A landscape with many valleys, sampled at points; each row gives a point and its height.
From any point a ball rolls to the lowest of the 2 points nearest to it. It stops when none of these is lower. Distance is the straight distance between rows; heights are no part of it.
(1455) height 365: [152 158 153 112 100  87  96  81 105 176 180 102 107 126 155 172 157 172
 140 132  58 146  83 132  75 147  81 127 144 113 134 173 115 117 113 162
 140 120 112  89 126  84 111 110 132  59]
(1383) height 522: [127 181  97 142 145 165  82 127 180 145 116  97 163 124 109 159 121  98
 152 190 102 128 154 119 150 207 156  92 102 153 136 179 151 159 140 113
  58  87 123 132 169 172 178 106 121 139]
(665) height 846: [109  57 110 149 131 170 146 125 110 105  50 145 125  76 117 125 123 107
  94  78 168 144 175 135 138 103 185 115 139 165 102  93  99 115 128 118
 137 210 144 163 149 160  67 143 133 227]
(1309) height 931: [162 112 149 110 146  89 168 118 106 113 172 177 122 180 166  61 144 134
 105 120 168 118  79  92 106  73  90 217 125  64 165  95 170 124 126  99
 159  99 116 109  85  97 139 137 152  69]
(392) height 354: [151 145 156 103 131 166 121 168 114 125 137  84 143 134 100  93 144 130
 113  95 101 145 132 103 171 193  75 111 116 151 132 163  95 166 127 143
  65  72 112  90 172 105 167 186 137 107]
(300) height 804: [ 84 102 145 179 150 138 128  83 183 133  99 141 131  95 136 193 133 150
 115 115 126 102 127 179  95 114 166 124 146 136 107 101 135 114  63 140
 212 194 163 158 110 168  80 102  99 172]
(1003) height 460: [112 111 168 107 128  87 145 101 118 127 142 146 106 127 146 149 129 175
 119 106 132 115 101 145  87  78 112 159 166 106 109  81 121 100 135 166
 204 186 134 127  70 116  60 103 120 121]
(1230) height 323: [172 118 146 134 162 115 152 129 119 118 166 213 123 144 141  71 138 165
 125 134 174 128  95 140 130  86 105 182 108  88 159 139 164  86 134 109
 168  98 125 151 102  98 191  68 167 130]
(830) height 319: [135 137  84 159 123 171 140 118 104 158  74 168 105  86 117 104  79 101
 118  97 127 124 198 153 160 176 215 112 110 184 129 151  85 114 184 117
  91 175  91 114 192 146 112 134 110 172]
(1054) height 599: [101 128 112 136 113 173 125 133 111 145  72  95 142  81 102 161 117 106
 123 108 124 137 165 119 138 153 192  74 128 165  91 139  82 140 124 109
 130 145 134 123 172 138  75 147 128 185]
(500) height 790: [120 129 130 194 143 146 138  67 141 157 115 186 133  98 148 161 131 180
 106 107 141  85 114 191 125 138 169 123 118 148 120 130 123  90  86 140
 214 190 143 132 137 140  88  74 102 185]
(1416) height 655: [151 155 102 107 147 143 118 128 138 142 112 141 156 171 140 101 114 105
 129 143 153 138 148 120 173 156 125 133 120 136 142 177 138 120 162 109
  60 103 110 133 167 156 178  91 160 159]
(875) height 711: [100 105 120 131 122 158 138 146 106 141  99 126 152 163 126 119 133  99
 101 118 161 105 127 112 154 115 144 125 125 135 112 121 132 158 114 123
 138 127 148 123 148 142 108 128 138 159]
(1367) height 683: [137 129 131 110 153 165 118 161 144 127 123 119 164 176 114  93 134  96
 119 129 160 137 126 110 175 149  99 113 116 133 123 157 144 155 130 110
  83  86 134 140 158 144 177 107 155 155]
(67) height 80: [130 165  97 188 155 179 107 147 189  98 105 115 132  71  90 142  97  84
 146 172 114 138 190 172 163 181 169  78  97 175 120 130 132 139 152 112
  96 137 127 142 162 171 182 131 101 147]
(530) height 858: [163 134 139 104 131 123 115 108 129 162 170 149 139 203 150  79 169 119
 116 125 157 139  84  94 141 133  60 162 104  92 168 165 175 150 106  97
 111  66 130 131 113 119 199 106 175 101]
(94) height 267: [112 136 139 146 130 116 126 105 149 132 151 135 131 148 128 148 130 148
 126 144 106 100  99 167 103 119 114 119 130 114 125 120 150 131 103 147
 156 125 152 140 113 119 137 113 113 104]
(1189) height 451: [170 106 130  78 119  97 168 152  59 107 134 148 102 144 139  66 130 155
 125  91 173 136 120  91 125  89  90 192 135 111 161 112 118  99 174 139
 140 135  90 113  97  80  98 125 131 104]
(525) height 558: [110 139 115 168 118 142 119 111 152 129 102 120 104  71 102 171  99 150
 142 132 103 122 163 178 117 150 177  76 136 185 117 123  93 109 130 125
 163 162 133 133 138 142 109 137  98 134]
(1299) height 887: [144 118 146 106 147 143 125 149 128 147 161 120 143 218 130  77 168 116
  97 124 148 119  78  61 146 135  51 159 111 112 154 157 155 184  91  98
  92  77 126 113 138 121 194 137 154  97]
(617) height 770: [151 147  98 192 153 126 133 102 161 101 142 209 113 105 150 113  96 165
 141 145 129 101 141 205 131 127 154 138 105 144 146 121 149  69 137 137
 166 155 120 146 124 135 177  69 102 135]
(533) height 736: [102 117 157  65  92 102 128 153  69 136 150  51  88  94 100 135 144 150
 149  95  85 151 131  91  97 125  94 127 163 139 138 105  78 140 146 169
 110 141  83 111 104  93  54 184 125  69]
(777) height 339: [ 99 124 165 127 112 111 122 146 114 122 141  62 113  88  94 177 138 136
 140 121  77 125 126 136  97 121 108 100 151 131 105 101 104 150  95 156
 153 127 135 109 118 122  84 167 112  89]
(1336) height 116: [130  88 179 124 158 188 152 178 126 103 107 117 152 121  94  98 159 126
  94  78 190 142 149 162 196 119 101  80  93 163 107 142 130 137 110 121
 121  99 151 143 132 120 150 130 159 191]
(1149) height 539: [129 137 139 157 107 133 132 129 160 111 121 124  78  52  91 139  96 147
 148 126  95 138 185 186 113 140 162  79 129 186  98 102  78 100 161 144
 144 162 124 141 136 128 125 150  89 107]
(772) height 620: [160 124 146 115 134 106 129 164 140  83 147  90 115 153 101 101 150 106
 148 164 121 173 127  85 124 122  58 135 134 113 147 133 124 153 141 126
  78  82 116 144 135 115 203 168 134  87]
(1411) height 199: [158 147 116 147 147  86 136  78 125 131 160 237 130 123 184 110 112 170
 106 122 148  99  90 148 115 100 145 188 113  87 136 116 170  63 125 137
 189 146 128 120  86 123 139  69 130 120]
(1449) height 498: [114 174  86 146 131 133  89 111 192 132 131 113 160 145 128 169 119 116
 166 198  96 128 126 137 114 175 153 102 118 122 141 149 166 152 116 115
  92  98 126 152 143 157 183  98 115 117]
(1167) height 607: [ 84 168  89 167 132 154 100  90 169 169  96 115 163 118 119 194 120 115
 149 160 121 115 147 147 122 173 181  81 120 137 126 151 138 141  81  89
 141 124 152 153 151 159 134  89 127 174]
(1055) height 549: [170 100 150  93 139 130 145 192 134  77  96  98 118 131  93  79 119 101
 145 126 158 184 162  98 152 110  96 133 137 130 115 129 106 126 177 112
  84 117 132 147 134 103 179 144 142 147]
(1110) height 470: [152 195  93 135  99  83  86  79 151 156 139 140 114 115 157 169 104 137
 164 178  71 112 127 140  74 142 170 128 138 120 152 136 126  91 161 129
 116 140 116 119 117 133 128 112 109  74]
(73) height 403: [114 161 119 107  91  82 105  71  81 192 167 131 126 151 182 177 120 150
 128 132 104 106  71 114  87 129 147 167 143  92 124 130 121 116 100 147
 172 154 114  67 105 126  46 106 130  88]
(1197) height 246: [162  96 179 104 152  98 163 124 143 113 162 178 111 145 134  65 162 161
 142 110 179 137  98 121 103  74  78 173 123  79 151 118 166  93 123 102
 182 119 149 160  66  77 159  92 175 129]
(758) height 455: [167 109 116 120 163 170 145 181 105 104  86 157 140 142 119  78  94  66
 130 123 175 161 172 103 181 119 160 164 129 132 112 129 116 120 196 103
  72 140 116 148 163 140 165 104 157 186]
(1150) height 381: [153 103 128  85 106 106 162 141  91 123 134 151 120 173 157  67 125 135
 128 113 180 141 124  94 135  84 114 180 134  96 156 118 130  98 167 111
 125 121 107 130 108  97 132 115 163 131]
(284) height 229: [105 150  89 149 106 157 126  87  78 182 100 145 109 109 141 147 102 139
 115  95 122  92 151 137 143 162 201 116 110 157 134 161  77 132 117 115
 161 169 107  69 186 134  31 132 108 159]
(141) height 695: [133 126 147  83  98  76 110 132 111 144 144  66 119 142 137 151 153 115
 159 135  72 149 105  70  74 116  69 127 166  94 133 123 121 148 115 143
 111  98 108 130 115 105 116 162 144  56]
(670) height 745: [116  80 136 105 114 140 142 142  90 156 103 123 128 158 142 103 155 144
  97  94 176 122 114 112 158 108 108 130 129 132 135 132 123 121 127 136
 145 141 135 123 121 113  89 112 153 171]
(278) height 291: [114 140  71 138  89 123 127  87  77 177 110 139 110 120 149 157  92 125
 130 112 126 105 136 116 100 139 206 139 132 134 146 124  88 106 158 134
 144 184  90  98 144 132  29 127 106 121]
(994) height 290: [127 113 137  89  97  94 133 106  65 162 170 114 117 179 164 126 161 157
 112  96 126 114  75  85 112 110  89 180 140 102 155 128 124 147 118 144
 135 126 105  71 104 104  65 136 128  63]
(1327) height 799: [ 73  90 188 141 136 146 137 156 136 129 114  81 126  80  97 182 164 151
 114  92 132 121 113 158 119 105 108  82 138 150  95 111 118 135  59 143
 194 136 165 131 116 126  66 160 118 172]
(625) height 621: [113 130 100 151 129 174 116 158 126 128  81  93 156 103  97 131 100  70
 114 142 113 126 170 120 157 172 184  88 119 162  98 140 110 146 147 123
  91 132 135 125 182 163 122 143 122 166]
(1385) height 526: [157 162 102 119  98  98 105 139 156 112 112 114  79  93 106 131  96 107
 165 172  83 150 185 125  95 159 165 116 136 170 126 132 106 103 217 117
  75 135 123 131 143 129 161 155 115 101]
(1240) height 190: [123 110 158 138 148 183 145 157 140 101 110 110 155  78  98 125 149 143
 115  92 162 153 163 183 179 151 124  47 104 184 101 148 109 121 124 129
 116 108 139 125 151 109 151 148 124 196]
(1079) height 784: [ 95  97 166 114 118 140 141 139 113 135 106  80 125 104 103 158 152 154
 122  90 147 130 133 146 134 103 129  88 142 143 106 119  93 122  99 136
 172 152 148 132 120 109  53 148 128 187]
(1311) height 353: [104 128 126  94  93  99 123  99  54 166 162 128 113 145 164 146 140 175
 107 103 132 103  77 101 121 112 125 173 137 112 145 135 126 132 132 153
 159 159 116  60 112 112  20 117 120  91]
(828) height 566: [116 110 143 133 104 128 127 152 153  89  88  84 112  40  92 166 105 108
 164 127 109 167 187 150 109 107 159  66 152 167  87  90  91  95 159 131
 125 153 151 174 121 142 113 156 101 142]
(644) height 511: [169 159  96 178 156 130 148 151 140  86 137 185  88 128 123  83  96 115
 144 170 133 132 155 176 157 143 145 147 102 153 151 146 132  97 178 119
 104 124  95 129 148 131 197 113 104 103]
(1267) height 828: [143 134 120 106 109 103 115  90 132 160 156 167 151 174 174 110 151 140
 120 132 149 132  86 118 129 112 109 151 119 101 160 148 160 116 118 115
 124  94 132 136 107 119 155  81 163 139]
(773) height 504: [146 102 154  84 117  86 157 130  83 120 153 137  87 148 143  99 139 177
 106  86 164 126 108 111 104  80  91 173 143 105 143 104 120  98 160 158
 168 166 103 110  71  85  74 112 133 115]
(245) height 202: [119 131 135  94  92  95 119  99  91 161 160 121 143 195 176 139 145 120
 114 126 119  94  67  74  99 101  99 186 142  83 149 105 153 165  93 135
 138 119 120  83 118 114  80 155 139  66]
(1112) height 502: [152 183  88 121  98 105 106 115 157 125 124 126 109 126 127 133 100 112
 164 177  80 144 161 127 114 155 148 121 137 141 146 144 119 115 180 127
  81 122 115 118 149 130 172 126 119  84]
(115) height 830: [103  58 119 159 130 166 133 127 154  97  67 125 146  84 116 158 139 111
 112  95 166 132 160 128 134 100 159  82 129 149  83  96 117 119  90 111
 162 169 175 176 133 166  88 142 133 215]
(804) height 897: [140 101 144 110 137  93 164 116 103 121 150 193 128 158 181  78 135 153
  93 108 186  97  92 108 114  72 119 215 137  74 141  74 170 119 131 121
 179 147 132 118  53 105  88 131 147 124]
(819) height 240: [111 143 158 127 136 175 132 172 134 112 126  73 167  83 100 132 163 139
 115  98 132 140 146 163 177 179 127  43 104 170  93 154 110 153 110 136
 102  71 137 105 155 110 151 169 131 163]
(615) height 147: [136 166  96 168 139  92 122  62 133 139 150 217 144 139 183 133  91 152
 117 138 116  85  89 170 117 117 167 166 123  88 147 109 171  80 119 124
 165 143 128 118 100 149 136  80 119 118]
(1009) height 34: [109 122  97 183 160 187 123 147 186  94  95 109 158  95  97 169 114  90
 125 163 136 137 167 173 150 163 162  71  97 145 105 115 153 154 121 114
 115 124 142 160 153 179 161 126  97 163]
(153) height 710: [ 93  55 130 134 127 150 170 165 102 113  81 136 142 137 127 107 126  96
  96 102 176  96 141  83 138  86 153 163 141 125 107  63 146 154 124 132
 155 186 156 148 108 144  63 157 132 171]
(1331) height 582: [165 137 144 112 134 130 142 184 128  83 121 100 106 106  78  92 132  97
 129 140 121 174 167 122 155 134  91 118 125 145 118 134  97 131 176 132
  74  96 112 136 149 107 189 170 130 114]
(598) height 378: [101 132 192 148 136  96 132 139 141 107 160 100  96  96  90 173 137 142
 144 125  86 124 108 180  86  98  89 114 157 113  98  78 121 131 104 176
 172 136 134 133  97 128 110 160 100  64]
(741) height 281: [116 127 100 179 121 176 150  92  98 156  81 159 103  63 107 121  97 138
 100  81 124 116 175 176 148 168 209 100 110 193 127 138  77 116 135 122
 153 176 119 111 184 138  69 135  95 178]
(747) height 252: [105 106 151 157 163 157 136 162 152 111 155 120 139 167 111 109 149 107
 112 126 140 114  93 135 142 125  69 120  99 110 140 129 157 191  76 124
 121  83 144 145 140 134 180 149 110 101]
(961) height 114: [ 92  97 143 156 166 182 125 183 159  92 103  93 176 101  86 147 144  75
 110 131 144 135 134 137 158 127 135  81  90 131  93 115 172 171  94 126
 118  96 177 152 138 170 148 140 116 156]
(731) height 499: [189 100 142  72 146 160 130 195  95 103  81 103 124 122  92  85  97  72
 126 111 174 189 180  75 168 117 137 150 135 127  95 129 103 136 215 100
  40 137 117 144 146 114 164 128 172 176]
(1258) height 371: [136 162 140 121 141 145  96 133 167 124 177  94 143 145 108 145 159 141
 137 154  96 148 115 140 141 179  55  72 110 139 145 171 139 166  79 136
  75  53 120 118 151 108 212 157 110 105]
(1129) height 773: [ 94 131 135  87  92  89 118 116 102 139 125  85 105 112 122 163 120 146
 159 127  95 143 128 109  78 111 159 134 170 133 114  88  85 104 156 156
 161 182 118 125  91 140  33 146 127 105]
(1373) height 257: [154 128 132 133 165 103 151 100 128 111 159 241 132 128 181  74 115 166
 113 126 170  99  96 147 125  79 127 194 104  77 140 117 181  79 120 110
 194 119 142 145  85 119 162  73 160 138]
(209) height 479: [152 153 122 130 113 106  95 123 131 111 162  84 107 141 123 150 144 128
 157 163  47 137 118 105  89 152  63 122 136 128 151 148 107 160 118 144
  74 105 119  94 152 113 159 176 107  38]
(1216) height 777: [121 111 137  98  99  96 127 109 104 176 123 139 126 159 170 127 153 163
 111  98 170 122 100 106 113  90 137 147 137 109 145 133 141 103 118 137
 166 156 146 118  98 118  50 101 158 166]
(1227) height 484: [178 160  95 159 131 125 137 127 115 114 158 186  76 117 116  87 104 165
 146 138 115 127 132 174 149 147 119 141 106 152 158 165 115  83 187 143
 121 126  95 103 145 101 175 107 103  97]
(1128) height 445: [136 131 149 116 107 124 108 125 101 143 164  53 122 128 122 158 153 149
 147 136  47 132 104  91  98 162  51 116 135 130 142 155 105 174  79 140
  97  85 107  72 159 102 142 193 117  55]
(1052) height 570: [146 135 111 118 159 108 142 145 162  80 148 155 142 170 131  85 109  92
 143 186 151 138 127 114 125 103 132 176 133  85 136  97 162 138 130  99
 109  87 132 156 107 152 203 130 139 107]
(173) height 483: [164 145 146 103 110  88 126 117 110 120 148 134  64  92 120 110 109 173
 152 118 107 169 138 151  98 119 114 129 136 142 132 137  86  72 189 167
 143 157  97 128 111  89 114 121 102 106]
(1402) height 325: [114 149 169 121 113  80  99  98 146 164 167  96 128 135 137 177 161 168
 143 134  69 119  72 149  78 134  89 115 146 104 124 147 141 128  69 159
 170 124 136 125 114 100 119 106 126  93]
(402) height 510: [173 162 102 136 129  83  99 102 149 113 175 126  94 154 137 135 127 131
 156 178  61 144 109 108  87 142  78 154 136 109 169 143 121 129 127 136
  84 102 108 106 131 116 195 163 104  32]
(924) height 574: [185 170 113 132 141  89 114  97 132 118 183 178 113 154 151 117 126 163
 153 162 111 139  99 132 115 129  90 161 108  92 172 164 152  98 134 129
 116 102 112 133 113 101 208  94 133  79]
(358) height 177: [ 84 107 157 167 162 164 127 177 156 105 135 100 161 124  96 149 148 109
 103 122 131 111 114 147 151 139 106  87  95 127 112 114 154 192  77 130
 139  78 175 143 143 150 148 150 106 132]
(636) height 718: [133 111 146 133 180 155 127 147 177 109 139 157 159 171 128  96 141  93
 126 155 183 131 124 137 162 120 104 132 100 110 136 138 189 157 108  95
 107  88 150 180 115 150 207  99 169 150]
(1221) height 839: [108  85 185 134 151 124 158 131 150 127 140 168 119 139 133 105 156 160
  98 100 160  87  90 150 119  74  88 150 140 107 122  94 170 141  93 143
 191 144 151 145  82 111  95 126 128 139]
(37) height 314: [100 132 150 156 146 131 104 128 145 130 169 106 134 154 103 153 141 142
 130 145  96 117  83 151 124 144  70 114 106 111 144 143 168 180  57 132
 115  71 142 135 142 123 184 146 101  75]
(661) height 244: [ 98 154 130  93  88 129 114 120  88 192 140  81 125 132 143 161 135 151
 130 109  95 124 110  96 128 151 142 116 135 131 136 174  81 147 103 133
 133 113 109  75 159 108  66 138 141 129]
(279) height 616: [125 108 132 101 122 112 119 126 169 114 114 119 160 144 132 138 143 109
 150 153 141 162 131 122 118  95 127  91 131 112 117 127 159 120 119  98
 118 110 165 181 102 126 155  95 163 163]
(640) height 646: [101 111  95 158 139 113 158 138 139  85  93 162 167 138 153 113  96  80
 111 147 138  87 136 116 104  90 178 172 145 100 105  55 156 131 114 117
 150 146 151 152 109 183 123 145 116 133]
(1266) height 542: [197 163 110 130 146  80 118 111 141  95 192 149  90 163 140 105 145 153
 156 180  97 151 106 105  99 120  74 170 128  90 180 151 142 119 141 127
  93  97 109 115 122  88 224 140 116  49]
(724) height 452: [170 151 132 132 117 104 127 122 112 108 165 144  79 118 117  99 112 168
 145 131 108 144 132 154 122 121  91 129 127 138 140 149 107  99 167 155
 136 128 102 108 132  87 158 116  98  87]
(749) height 176: [112 145  88 136 114 107 132 102 105 136 126 148 141 166 179 130  98  99
 112 147 111  78 104 115 111 122 172 172 145 103 131  85 145 142 125 123
 132 135 128  92 121 149  99 137 114  86]
(224) height 110: [148  98 165  92 115  98 141 127 147 119 148 137 135 167 151  82 166 131
 144 115 166 139  99  85 103  72  89 153 135  73 148 112 166 122 120  97
 147 100 153 162  60  89 160 109 192 130]
(1206) height 744: [ 74  86 113 146 116 147 158 130  93 130  82 122 127 105 124 145 129 115
  95 104 153 100 143  94 119 100 180 160 142 140 112  82 113 152 108 129
 169 199 143 120 135 160  26 153 112 170]
(975) height 764: [ 75 101 141 119 108 126 150 131  99 143  97  97 119  94 114 167 141 143
 121  94 146 117 134 106 119 102 156 124 146 137 106  95  98 136 103 143
 172 183 133 117 115 143   7 151 129 166]
(90) height 815: [ 89  94 188 149 146 129 149 133 142 149 136 124 127 115 110 153 159 175
  93  85 138  95  88 171 124 101  93 114 130 125 112 113 148 144  58 152
 205 138 159 131 108 114  88 123 114 155]
(620) height 288: [134 127 173 103 136 161 124 187 132 104 129  62 156  95  83 123 168 114
 121 106 125 162 133 121 174 167  85  67 111 160 107 152 112 161 119 136
  85  60 140 119 144 120 177 182 145 153]
(1177) height 428: [149 152 120 126 152 146 100 126 173 121 168 130 136 166 121 118 149 131
 144 172 128 152 116 114 151 161  64 121 105 115 163 174 167 160 119 127
  62  71 117 150 149 139 220 118 124 111]
(491) height 605: [179 169  78 134 133  91 117  88 123 137 163 213 126 155 178 106 113 143
 136 166 144 121 104 138 138 128 137 168 107 100 170 159 155  71 167 119
 123  96 103 103 122 135 187  81 139 100]
(329) height 416: [143 110 120 155 187 191 150 181 105 121  94 165 134 144 116  71 105  91
  99 113 178 139 154 149 206 136 135 144 102 159 113 153 121 133 158 120
  83 133 115 142 165 153 158 103 149 187]
(274) height 670: [104  86 124 154 149 120 166 122 144  85 100 167 140 118 153 119 115 108
 103 116 154  94 131 125 109  77 164 169 158 114  99  54 150 119 116 121
 172 175 155 158  93 168  74 146 117 149]
(918) height 918: [132 105 141  93 101 132 133 156 111 141 141  85 127 192 126  82 165 107
 105 101 140 128 101  54 142 117  64 161 131  97 143 124 144 165 117 130
 101  96 127 110 122 111 143 152 143  99]
(226) height 781: [124 124 106 205 146 144 143  89 142 130 125 200 120 104 156 129 115 169
 110 121 132  94 129 204 137 122 157 137 108 151 128 121 138  89 112 143
 186 182 115 145 126 144 126  76  97 165]
(438) height 869: [113  82 171 125 143 105 181 148 107 104 142 169 125 158 140  86 142 144
  89 104 178  78  97 110 115  63  95 193 140  87 137  68 165 142 121 122
 181 152 129 126  74 111  87 139 128 107]
(648) height 588: [131 120 117 126 121 124 124 147 171  82  85 109 125  88 113 150 108  94
 159 150 126 163 177 142 114 101 158  80 140 152  91  96 120  96 162 124
 110 139 155 177 120 146 139 145 133 162]
(857) height 658: [110 159  89 151 128 170 101 135 111 170 128 102 166 174 119 151 108  88
 114 152  97  86 123 107 162 184 153 129 115 146 127 166 128 173 118 111
  92 116 129  83 194 169 130 118 116  98]
(671) height 610: [123 127 112 143 159  90 144 125 156  78 141 173 149 150 151  96  94  95
 114 165 136 100 110 109 101  84 143 187 138  77 123  68 178 140 116  92
 138 100 139 157  85 149 164 154 134 100]
(1401) height 537: [156 135 102 149 158 120 149 163 148  72 132 156 116 152 124  92  97  90
 146 179 135 144 148 137 138 119 131 164 125 121 135 124 134 122 163 108
 103 115 122 151 129 144 199 130 117 116]
(859) height 409: [126 148 137  99 112 146 112 137  93 149 153  64 128 128 111 134 150 155
 128 119  62 118 118 107 130 188  75 112 129 156 143 174  80 179 102 137
  86  72 101  68 177  96 139 192 124  88]
(1074) height 437: [132 176 104 112  94  92  91  62 106 186 136 127 118 122 166 187 114 142
 158 147  72 113 107 123  83 148 178 144 147 102 128 139 106 103 148 133
 160 164 111  89 129 126  62 105 119  82]
(791) height 303: [137 112 180 127 134 135 136 185 146  92 139  65 136  96  85 117 178 124
 132 104 130 161 127 129 146 141  53  74 113 134 120 126 131 168 107 137
  96  59 138 135 121  94 188 176 134 110]
(1467) height 578: [138 144 100 146 109 143 109  92 161 132 101 137 128  81 114 158 109 151
 152 142 116 149 173 189 139 147 173  65 127 175 128 154 109  88 153 126
 130 145 124 147 146 131 147  95 117 170]
(1198) height 717: [129 115 153  74  90  82 113 128  82 155 147  51 106 121 137 156 154 155
 162 116  68 155 104  78  81 133  81 127 162 118 138 131  92 136 130 159
 111 126  87  98 110  91  82 166 143  56]
(626) height 877: [115  90 148  91 116 176 137 171  68 135  87  96 148 121 101 100 138 108
 101  61 157 136 152 100 183 144 142 111 125 149 109 137  88 150 149 145
  94 133 134 109 152 116  88 160 139 184]
(357) height 756: [ 73 121 149  84  99 109 138 147  93 130 140  60  91  74  86 160 126 145
 150  96  95 140 148 103  87 110 149 132 158 149 103  82  76 127 164 166
 134 184 109 123  96 136  10 169 106 101]
(210) height 593: [115 146  97 142 126 147 107  89 161 150  91 116 155  90 122 173 128 137
 154 144 126 131 162 168 135 168 176  55 122 164 127 169 123 107  97 104
 136 140 149 157 144 135 127  87 136 195]
(1103) height 546: [130 155 116 116 155 165  92 153 187 116 106  89 169 117 114 150 129  88
 148 182 142 171 166 125 155 169 127  77 112 142 109 164 154 148 139 115
  51  98 135 164 146 165 195  98 146 163]
(519) height 915: [130  99 156  82 105 144 140 170  81 140 118  69 143 171 124  82 148 100
  97  78 145 136 115  48 171 148  92 148 134 128 124 134 121 167 139 126
  87 107 129 101 138 109 118 154 149 122]
(463) height 376: [139 132  99 164 140 165 146 132 120 131 107 172 121 118 132 100 101 125
 120 126 157 135 172 189 181 134 156 117 110 162 139 156 118 103 155 127
 112 143 108 144 157 133 161  89 132 183]
(1374) height 94: [111 136 105 125 105  93 113 100  95 144 155 112 136 164 161 153 106 108
 122 144  96  74  88  80 100 104 142 176 151  91 123  91 136 162  94 129
 126 131 125  82 123 132  80 152 107  55]
(1025) height 577: [ 96 126 102 164 111 166 133 121 149 125  70 112 128  64  97 183 115 114
 132 121 111 122 170 150 120 148 197  75 128 174 102 113  85 122 107 115
 165 176 145 149 160 167  67 141 104 171]
(764) height 743: [114 115 123 160 161 148 127 122 186 109 155 167 149 148 128 130 128 136
 129 150 161 120 121 176 145 119 117 120 103 112 139 141 187 141  82 126
 135 103 147 185 118 130 196  87 120 148]
(1102) height 758: [128 132 105 172 156 137 132 122 181  97 136 177 135 111 126 139 100 146
 144 170 134 129 144 193 141 131 135 112 113 137 137 128 154 106 113 124
 139 130 132 175 123 142 193  87 101 151]
(444) height 469: [137 165  96 128 135 122  89 110 180 130 155 132 152 173 142 137 126 107
 154 192 113 127 116 118 127 159 112 126 110 110 153 146 173 167 113 111
  63  77 122 141 140 150 217 113 128  99]
(1005) height 803: [128 137 128  97  98  84 102  75 131 176 141 171 156 154 193 151 151 160
 129 120 141 122  83 128 105  97 150 144 124  86 131 138 155  77 111 125
 168 135 149 132  85 113 103  70 164 153]
(1223) height 817: [ 85  71 128 176 149 157 136  98 159 121  92 150 148 106 123 166 142 137
 101  96 163 125 136 154 132 101 159 102 135 148 110 114 135 124  65 111
 189 183 168 174 129 167  90 129 122 220]
(642) height 639: [115 164  76 155 128 180 103 132 128 155  86 100 170 129 104 142  94  56
 121 157 106 110 165  88 164 205 211 116 112 139 111 159 118 173 154 108
  77 137 122 105 198 179 125 125 130 139]
(45) height 516: [145 145 128 124  95 114 121 122 140 127 122 142  53  61 101 132  94 150
 154 128  99 155 178 172  91 134 170 106 139 186 113 128  79  72 209 148
 140 177 110 131 112 123 106 127  97 100]
(303) height 175: [ 94 164 105 113  98 144 128  98  68 203 123 115 116 116 130 145 115 155
 121  96 117 113 129 125 150 165 180 112 116 155 126 189  72 137 117 121
 150 135 100  69 170 101  28 129 121 152]
(854) height 298: [100 152 144 121 106 125 120 125  98 167 145  74 108  98 112 176 125 161
 144 119  63 119 111 135 102 148 120  89 145 144 114 145  95 141 104 138
 147 118 114  91 141 107  82 152 112 101]
(797) height 581: [146 136 122 101 135 121 103 136 183 102 120 116 145 141 125 132 141 109
 160 172 135 183 149 125 122 126  95  74 126 126 127 161 150 119 143 104
  79  91 143 175 109 116 194 107 158 168]
(1409) height 350: [146 158  86 178 158 177 134 120 121 146  92 189 121 112 122 101  89  99
 127 132 135 132 191 182 188 171 184 116  96 177 148 174 113  93 184 114
  91 151  89 129 181 153 162  94 130 169]
(1272) height 679: [105 137  96 145 137 156 129 127 100 154 122 141 168 194 154 111 118  76
  87 132 140  93 107 100 174 152 152 158 115 125 121 147 146 161 118 123
  99 105 121  95 182 170 128 112 135 129]
(1279) height 634: [159 178  77 119 134 122 117 102 140 148 135 174 133 162 156 100 106 115
 142 167 146 134 138 137 156 152 142 144 119 129 158 175 147  91 173 111
  75 105  92 127 152 149 182  87 150 132]
(919) height 791: [ 92 137 136  96 106  83 122 102 114 154 123  92 128 116 158 187 113 123
 154 134 104 117 109  90  66 105 169 148 182  99 105  84 107 125 116 146
 164 175 123 124  90 153  28 139 143 112]
(19) height 420: [ 93 125 174 133 129 103 136 113 120 127 149 129  97 101 110 177 131 163
 136 107  98 110 107 166  85 110 116 152 165 119 103  69 115 111 121 169
 202 190 136 127  78 149  50 130  89  97]
(304) height 243: [104 138  72 149 107 113 136  90  95 147 105 158 136 140 176 136 102 121
 106 132 142  84 118 116 111 115 201 172 141 117 129  93 124 117 136 125
 152 168 120  96 127 162  57 124 102 123]
(1368) height 402: [165 153 135  99  94  89 107  87  93 155 170 122  93 144 149 123 147 170
 137 132  84 140 102 117 111 146  68 131 138 126 162 173 113 111 139 160
 130 115  94  82 132  83 133 125 114  67]
(190) height 618: [124 110 124 119 132  98 124 139 187  87 105 118 146 121 131 156 121 103
 152 156 125 149 139 136  88  89 142 101 158 112 104  91 143 111 121 119
 141 137 168 192  89 146 132 118 136 151]
(879) height 664: [166 110 152  90 109  75 127 143 144 117 146  68 130 153 133 126 169 109
 151 137 102 159 101  57  77 100  50 144 151  91 146 117 138 156 111 128
  97  87 128 150  95 113 173 170 152  62]
(899) height 198: [112 155 110 160 152 101 104  75 171 139 146 193 152 147 168 150 114 146
 134 152 115  89  95 162  95 127 156 142 120  82 135 104 187 108  88 124
 151 124 144 150  97 137 153  86 119 116]
(821) height 861: [109  72 127 129 137 189 147 160  87 123  67 130 140  96 108 111 129 109
  89  57 175 138 170 129 177 129 165 107 124 162  93 120  94 139 137 135
 124 170 142 133 157 133  85 148 140 217]
(1010) height 896: [131 104 162  77 121 180 130 187  60 148 115  74 150 141 102  78 145 109
  87  51 152 130 132  60 205 174 103 133 127 135 118 148  94 170 154 148
  65 103 114  88 156 106 121 162 149 149]
(309) height 551: [159 147 112 117 111 112 120 176 157  87  93 113  81  77  84 116  89  78
 158 168 113 174 201 107 126 150 160 124 136 160 104 122  96 120 221 124
  53 137 129 145 150 131 165 166 112 115]
(192) height 264: [138 104 140  79 119  87 138 126 137 115 120 151 134 145 165 106 128 126
 137 123 162 142 120 105 106  76 132 152 154  89 128  92 142  83 149 106
 160 141 143 163  60 109 118 111 174 152]
(69) height 218: [141  93 181 107 143 166 156 185 126  99 133  96 133 142  89  84 168 123
 111  97 173 144 129 133 176 124  50  99 103 133 130 132 138 146 118 117
 127  86 152 140 116  95 173 149 141 143]

Where does a ball stop that starts at each point below?
(1074) => (1374)
(519) => (1336)
(1198) => (303)
(1003) => (303)
(438) => (724)
(857) => (724)
(617) => (1336)
(274) => (724)
(402) => (1336)
(1299) => (724)
(758) => (303)
(1368) => (615)
(1383) => (1009)

Call two points neighbours if one is among the 2 nearest of the other. Go from one point of each pair to the other, from neighbour to neighbour, staying as low as possible. Name the highest point that can't be avoided.
(303) / (1009) => (1167)
(1374) / (303) => (278)
(615) / (224) => (1230)
(724) / (303) => (773)
(1374) / (1336) => (918)
